Points, in no order, along strands that fork, close into loops and pass close to each other.
In the rows, 128 means zero.
Two points are linked if the straight distance between their rows is under 98.1. Some points are linked to none.
Vuzat: [ 82 143 136 171  92  82 146 163  96  83 131 116 102 138 149 121 120  74
 109 143 177 127]
kul: [103 140 166 190  89 153 106 172 167  75 127 153  96 140 127 115  93 126
 124 151 102  94]
Biko: [131  89 125 201  81 137 144 163 144 100 136 133  87 166 144 142 114 121
 132 137 142 107]
pigon: [106 152 118 120 156 135  81 101 106 153  99 108 107 123 162 173 176 113
 111 136 121 147]
vaboz: [119 160  79 130  95  93 129 151  44 127 135 116 141 100 145 121 132  98
 142 120 137 174]
riviv: [ 95 107  81 172 162 102 142 122 137 146  94  86 165 125 142 149 155 172
 121 123  95 161]
nupez: [129 114 148  73 139 180 140  60 156 117 186 157 147 129  83  81  85 166
 131 123 113 143]
konad: [185  78 121  76 144 142 161 147 150 148 137 111  94 160 112 166 128 140
 131 120 154  81]
meki: [167 108 154 117 149 139 132 146 151 152  89  97 134 141 123 186 160 144
 148 127 110 129]
sagu: [129 105 109 163 124 105 156 124 130 148 112 142 154 127 136 117 123 148
 111 125 115 198]
Kotop: [ 86 102  86 196 124 111 129 111 118 127 132  97 102 155 165 147 151 121
 114 138 110 121]
domef: [147 162 153 107 115 177 116 210 136 123 115 114  92 117 135 137 130 131
 145 137  86  79]
duruk: [ 92 183 152 146 103 155 142 190 170  73 147 166  91 122 122  94 113  93
 124 156 143  65]
pufum: [177 101 144  47 161 123 120 110 160 157 133 138 109 130  93 148  97 131
 106  88 155 125]
tugi: [107 148 149 137 103 191 145 123 144  76 174 183  97 159 137  97 117 127
 161 123 124  67]
Gupu: [186 122 147 113 123 102 164 175 141 149 104 113 168 101  89 147 142 151
 155 127  95 146]
revet: [162 111 107  96 150 101 148 100 133 188 129 115 150 130 126 139 142 139
 107 130 135 171]
Feka: [ 82 181  63 124 139 108 106  96  63 142 137 122 128  88 163 132 169 123
 120 136 116 145]
Rame: [132 114  91 114 145 105 142  63  87 135 155 135  98 142 153 158 155 101
 102 124 144 144]
zoti: [106 167 146 188  82 127 156 128 136  88 143 178  96 141 152 136 133  90
 118 122 162 114]
Fuv: [137 110 146 166 107  89 120 189 128 101  97  72 131 118 149 147 128 139
 120 142 103 131]
nido: [143 148 140 121  98 147 173 152  93 104 140 160  81 146 123 129 118 104
 134 124 144 125]
nitaf: [137 156 137 122  92 139 153 207  95 103 132 114  83 131 130 124 117  99
 134 142 139 106]
voge: [163  76 138  99 161 164  81  98 171 143 110 145 102 154 102 157 109 137
 139  86 169  88]
Sada: [155  92 130 104 204  94  93  82 173 155 121  79 163 159  99 170 115 102
 128 102 201 111]
mefad: [167 100 124 118 108 128 190 160 137 146 149 138 124 162  93 124 114 143
 126 124 137 131]
rutob: [161  86 136 140 104 115 135  97 187 203 148 161 145 156 110 124 105 162
 115 120 150 143]
Zege: [ 92 152 130 141  94  75 119 196 106  83 135 101 110 103 140 112 128  68
 100 179 180 104]
nedo: [151 113 160  98 137 167 127  57 156 141 155 165 153 112  97  91  87 152
 120 129  99 163]
gug: [ 69 179 136 154  83  63  98 167  90  88 109 141 157  83 134 102 133  73
 113 136 194 130]
Gavut: [105 191 161 102 114 194 121 143 119  82 159 141 114 115 113 103 126 131
 147 140  82 106]
marap: [117 127 157 161  90  83 112 184  98  89  98 108 145 121 144 111 108 125
 117 131 134 167]
Digep: [114 167 153  94 130 204 101 174 153  97 151 123  94 122 123 110 126 143
 147 154  69  73]
Zovav: [123 131  97 150 113 151 126 171 161 130 125  85  59 133 158 160 128  97
 120 184 130  83]
Botu: [103 226 167 167 102 128 131 136 159  75 136 170 135  95  98 100 139  73
 102 134 146 102]
mopu: [ 82 126  98 203 108  92 150 115 105  95 136 136 113 138 169 135 135 110
 113 133 138 162]
mubi: [171 112 143 120 133 118 158 178 153 139 102  84 136 120 112 180 151 143
 159 135 105 120]
gavov: [116 109 106 132 177  80 155 104 168 197 111 101 199 127 135 141 159 170
 134 140 134 152]
tuf: [148  88 140  49 170 176 119 132 181 120 168 129 139 156  98 100 116 179
 150  90  97  76]
Remo: [117 122 118 109 196  66 144  82 164 216 132  88 202 124 138 135 149 162
 124 139 163 138]
patog: [120 162 121 142 106 161 116 180 165 125 130 125  60 127 149 153 134  96
 115 169 132  87]
pitar: [157 137 146  65 137 153 141  73 114  96 170 198  94 129 110 120 105 130
 125 101 127 117]
Domek: [ 73 208 185 150 103 155 135 133 159  59 148 150 140  99  87  79 124  87
 130 144 140  88]
Tesot: [168  89 148 125 108 142 137 101 194 175 154 170 145 165  94 109  90 178
 124 119 132 120]
nuzu: [118  84 101 142 182 125 114  76 124 158 110  90 139 166 150 164 164 132
 118 123 130 126]
bigaz: [119 115 105 150 158 135 122 116 116 152 126  58  91 161 157 155 163  99
 129 156 102  71]
Pibes: [100 141 110 140  89  70  85 206 101 100 128  77 129  96 139 109 134  88
 104 180 151 107]
Puzek: [131 128  73 102 175  98 123 115  94 176  94  73 193  94 133 139 167 158
 151 122 107 147]
Goza: [143  57 105 194  88 130 147 129 145 127 138 135 100 170 132 148 126 136
 138 132 140 126]
toge: [ 88 165 174 153  90 133 149 183 136  71 124 159  95 142 121  98 106  86
 131 132 162  73]
korub: [105 108  94 145 218 121 109  63 126 160 100  85 176 168 141 145 159 151
 123 122 130 115]
keb: [107 172 123 140 101 166 132 195 182  91 142 163  62 129 141 118 112  90
 128 165 138  60]
zop: [124 140  81 140 128 115 127 135  78 145 103 146 164  68 162 102 124 152
 129 116 112 206]
fol: [107 166 167 129  76 100  95 189  66  95 100 140 148  96 111  96  95  80
 143 126 144 135]
purel: [101 136 108 155 100  78  91 191  95 101 118  53 135 104 149 135 136 117
 117 156 114 126]
lifo: [104 157 105 145 127 122 104 154 101 140 121  93  92 113 153 164 173  97
 116 152 117 127]
Gimo: [106 106 146 142 109 202 130 139 165  80 158 136 135 154 115  96 102 171
 166 129  77 102]
detid: [ 87 151 134 202  86  89 160 136 124  83 142 152 102 139 157 136 134  81
 107 137 179 127]
nof: [160 122 164  82 156 160 108  73 158 151 121 156 148 116  99 111 103 157
 117 121  87 156]
Tepaz: [161 123 138  92 129 183 128 182 155 134 114 114  73 142 147 158 132 133
 135 133 116  73]
Dedog: [143 122  77 119 145  71 150 140 105 174 114  82 208  80 124 125 150 167
 150 124 112 171]
kovug: [130 113 148  97 189  60 128  87 185 205 144  92 187 136 128 164 137 137
 144 142 184 110]
zopa: [144 140 101 114 105 105 152 137  62 136 137 111 114 121 135 133 142 102
 132 128 128 163]
zeduk: [126 181 168 147 100 170 138  84 131  88 162 195 106 136 129 120 129 115
 134 121 122  98]
Vurit: [ 81 177 104 147  89  75 104 163  66 101 129 122 144  88 152 116 133  96
 118 138 152 147]
tem: [ 65 159 193 148  96 142 165 153 122  54 125 153 112 143 102  71  85 101
 149 116 146  88]
Gev: [ 99 118  61 157 143  82 158 118  75 131 123  96 167 116 138  94 123 159
 112 128 102 171]
zino: [ 77 188 189 146  97 152 102 165 140  63 141 134 133  96  96  82 104 108
 131 167 110 109]
Lud: [139 131 110 139 103  97 130 167  84 130  91 126 187  81 137  96 108 140
 138 110 112 200]
Roz: [158 111 155 102 108 148 158 125 179 162 172 160 155 172  84  89  87 182
 126 115 132 105]
Zadu: [179 119 116  62 158 107 137 128 109 173 105  76 151 104 113 173 169 124
 150 120 130 130]
Boke: [174  72 131  82 157 125 141 129 185 171 138 109 125 154 100 172 132 146
 132 117 173  74]
nedam: [178 115 119  87 124 108 162 111 122 176 144 148 142 126 111 106 121 135
 105 124 141 180]
Rodu: [151 115 126  74 192 126  83  83 118 148  91 112 126 122 141 167 138 108
 116  99 150 158]
Vapa: [103 138  53 104 170 111 136  63  64 158 133 118 131  90 161 113 150 146
 109 118 119 160]
rutud: [ 82 118 146 126 112 207 139 110 148  68 177 137 142 150 113  98 114 162
 161 122  93 124]
nenup: [135 133 154 150 105 175 107  68 149 105 141 199  88 143 135 140 128 135
 140 114 120 107]
Finin: [143  94 131 101 219  82 120  89 162 170 135  79 180 163 110 167 146 118
 136 137 176  91]
mub: [170  75 134 105 183 136  69  98 179 147 101 115 130 158  98 179 109 115
 135  87 196 101]
nizu: [ 73 123  95 190 146  91 110 146 113 118 122  63 122 142 168 140 153 131
 102 141  90 111]
faz: [155  90 129  99 165 106 121  88 173 186 122 118 158 147 123 159 131 138
 109 115 155 149]
dode: [165 121  93 120 110  80 145 162  91 154 106 111 202  81 118 115 124 145
 151 120 111 189]
kinez: [120 128 146 171 111 139 103 142 149 132 106 135  97 137 148 162 140 123
 118 138 100 141]
lalu: [143  83 113 127 140 124 120  57 147 168 135 177 119 137 145 128 121 129
  95 108 157 172]
lig: [119 134 112  95 194 129  85  76 107 149  88 100 138 117 164 163 163 129
 112 118 133 169]
goluf: [ 79 173 180 142 103 156 177 119 104  69 135 162 125 134  96  77  97 104
 154 114 127 113]
dek: [118 165 157 161 103 127 113 139 102 102 108 163 139 103 138  99 110 122
 127 133  78 186]
Keti: [132 112 125 169 112 121 134 135 128 126 111 134 126 136 145 146 132 140
 118 127 103 178]
fur: [125 125 134 147  87  81 108 182  72 105  89 116 176  96 147  97 100 131
 135 114 122 174]
bemug: [117 144 149  92 130 184 169  65 114  87 172 160 145 122  93  80  99 137
 151 127 108 151]
Vilop: [121 113  73 151 134  94 173 104  95 144 136 120 145 133 146 107 133 139
 106 125 126 193]
miko: [138  99 157 169 141 177  70 107 165 150  76 131 112 159 141 174 157 136
 145 129 127 113]
rok: [122 167 158 132  82 117 127 202  82  93 121 126 115 106 113 111 103  84
 136 134 142 120]
gat: [140 105 141 162 109 169  97 110 152 133 115 158  88 149 147 164 143 138
 134 127 114 118]
sil: [150 123  97  68 199  86 118 100  98 185 104  71 195  99 119 151 168 135
 143 127 133 135]
Mun: [114  94  91 159 159  99 146 104 159 175 102 107 175 129 140 133 147 175
 119 123 118 177]
Zezib: [182 135 152  96 151 140 112 100 138 174 105 150 176  87 107 108 124 153
 130 127  82 185]
zumin: [156  72 116 111 125 187 108 126 158 117 158 171  79 167 131 102 124 166
 165 103 139  53]
Pekis: [159 125 106  79 138 107 145  67  89 129 151 158  94 121 137 146 138 101
 104 112 156 160]
sibo: [ 94 207 152 160  95  87 117 155 126  82 119 163 144  83 118  97 145  68
 101 132 175 129]
lor: [165  94 148 107 177 123 119 102 171 169  88 114 157 147 121 179 152 136
 134 119 145 131]
beti: [132  90  97 120 159 130 119  71 119 152 128 111 104 158 140 162 154 113
 112 120 145 128]
Buvo: [132 122  55  93 171 111 135  78  82 178 120 118 159  77 155 112 145 156
 112 121 132 182]
basaf: [ 91 161 196 141  78  89 100 154  79  85  88 155 152  93 125  65  93  95
 128 133 150 134]
zevim: [ 88 117  79 174 142  80 128 134 100 117 112  75 152 121 155 127 132 160
 110 129  96 155]
nozip: [179 132 160  95 128 152 153 154 146 137 123 127 144 129  84 133 124 164
 142 118  75 128]
kinu: [149 104 150  47 142 144 127 119 186 153 189 142 153 155  90  90  93 180
 125  94 121  82]
tenit: [158  69 136 107 151 176  75  95 170 125 123 163  96 151  98 122 113 169
 146  85 143  75]
Sed: [114 113  98 158 124 133 131 145 140 138 135  69  78 152 163 158 146  87
 127 174 124  76]
fup: [107 115 147 200  80 123 128 184 152  81 120 133  88 151 151 130 101 108
 114 151 142 112]
gufu: [164 136 135  70 141 142 121  78 114 114 145 177  78 114 126 155 116 113
 112  97 134 127]
bevob: [124  96 126 127 112 190 133 130 138  87 177 184  93 174 134  89 121 150
 167 110 126  60]
teza: [116 129 168 168  99 178 122 157 159  88 130 141 113 148 117 117 100 149
 142 139  75 103]
kig: [160 124 158  62 148 177 144 133 148 123 149 133 145 138  86 110 118 170
 148 115  80 113]
rumez: [118 159 168 130 115 163 184  96  99  87 141 179 130 133  96  81 101 119
 153 120 118 145]
soz: [ 76 174  52 133 125 116  94 119  58 146 111 107 152  70 164 131 141 151
 130 128 108 157]
divav: [168 133 146  75 126 142 168 104 114 140 158 188 124 132  96  98  97 129
 113 121 135 157]
surub: [157  90 141 127 127 151 106  58 155 137 132 195  94 139 117 136 108 141
 119 104 134 133]
vimul: [150  69 104 169 101 119 144 102 160 169 145 148 120 175 112 137 129 146
 121 121 156 148]
Zegul: [162  97 129  91 152 168 122 130 140 136 114 106  78 155 137 182 139 120
 135 118 145  80]
Zipez: [146 132  87 108 149 126 124 111  94 172 103 145 164  69 155 108 144 154
 124 117 113 207]
rokem: [136 160 122 117 110 125  88 164  89 146  98 102 142  84 142 150 148 122
 138 126  92 156]
vami: [135 126 117 140  98 104 184 143  70 115 143 126  94 147 120 126 126  93
 125 131 157 157]
rom: [ 98 150  90 136 156 113 110 121  90 151 135  73 102 135 152 147 184  92
 109 151  96  89]
rebi: [103 187 179 136  96 160  98 165 115  86 138 133 125  96  98  98 111 122
 137 150  81 120]

A piece is two or more points that can be reached from each other along the links. Count, over all rows, the pieces, the separate loops (a circle has one, a figure eight two, a Y none), the forks (points with three links) and the tips (points with one).
pieces -> 4
loops -> 2
forks -> 7
tips -> 11

A tip is a point with one link. Name the tips that can be reached along the links from each point below, in the order of the rows.
Pibes -> zoti, Zadu, lalu, miko, soz
Botu -> Boke, basaf
Rame -> korub, rutud
keb -> Rodu, Zezib

How many points has the smallest loop of links through each point below? Write 0 if it is on no loop.
voge -> 18
Gev -> 6
zop -> 0
bemug -> 0

Name the points in between on the shortest way along the links from the first point to the second, in order.
gug / Boke -> sibo Botu Domek zino rebi Gavut Digep domef Tepaz Zegul konad
lig / Zovav -> pigon lifo rom bigaz Sed
Mun / tenit -> gavov Remo kovug Finin Sada mub voge
Goza / kig -> vimul rutob Tesot Roz kinu tuf
sibo / nitaf -> gug Vurit vaboz zopa vami nido
tenit / kinez -> zumin bevob tugi zeduk nenup gat
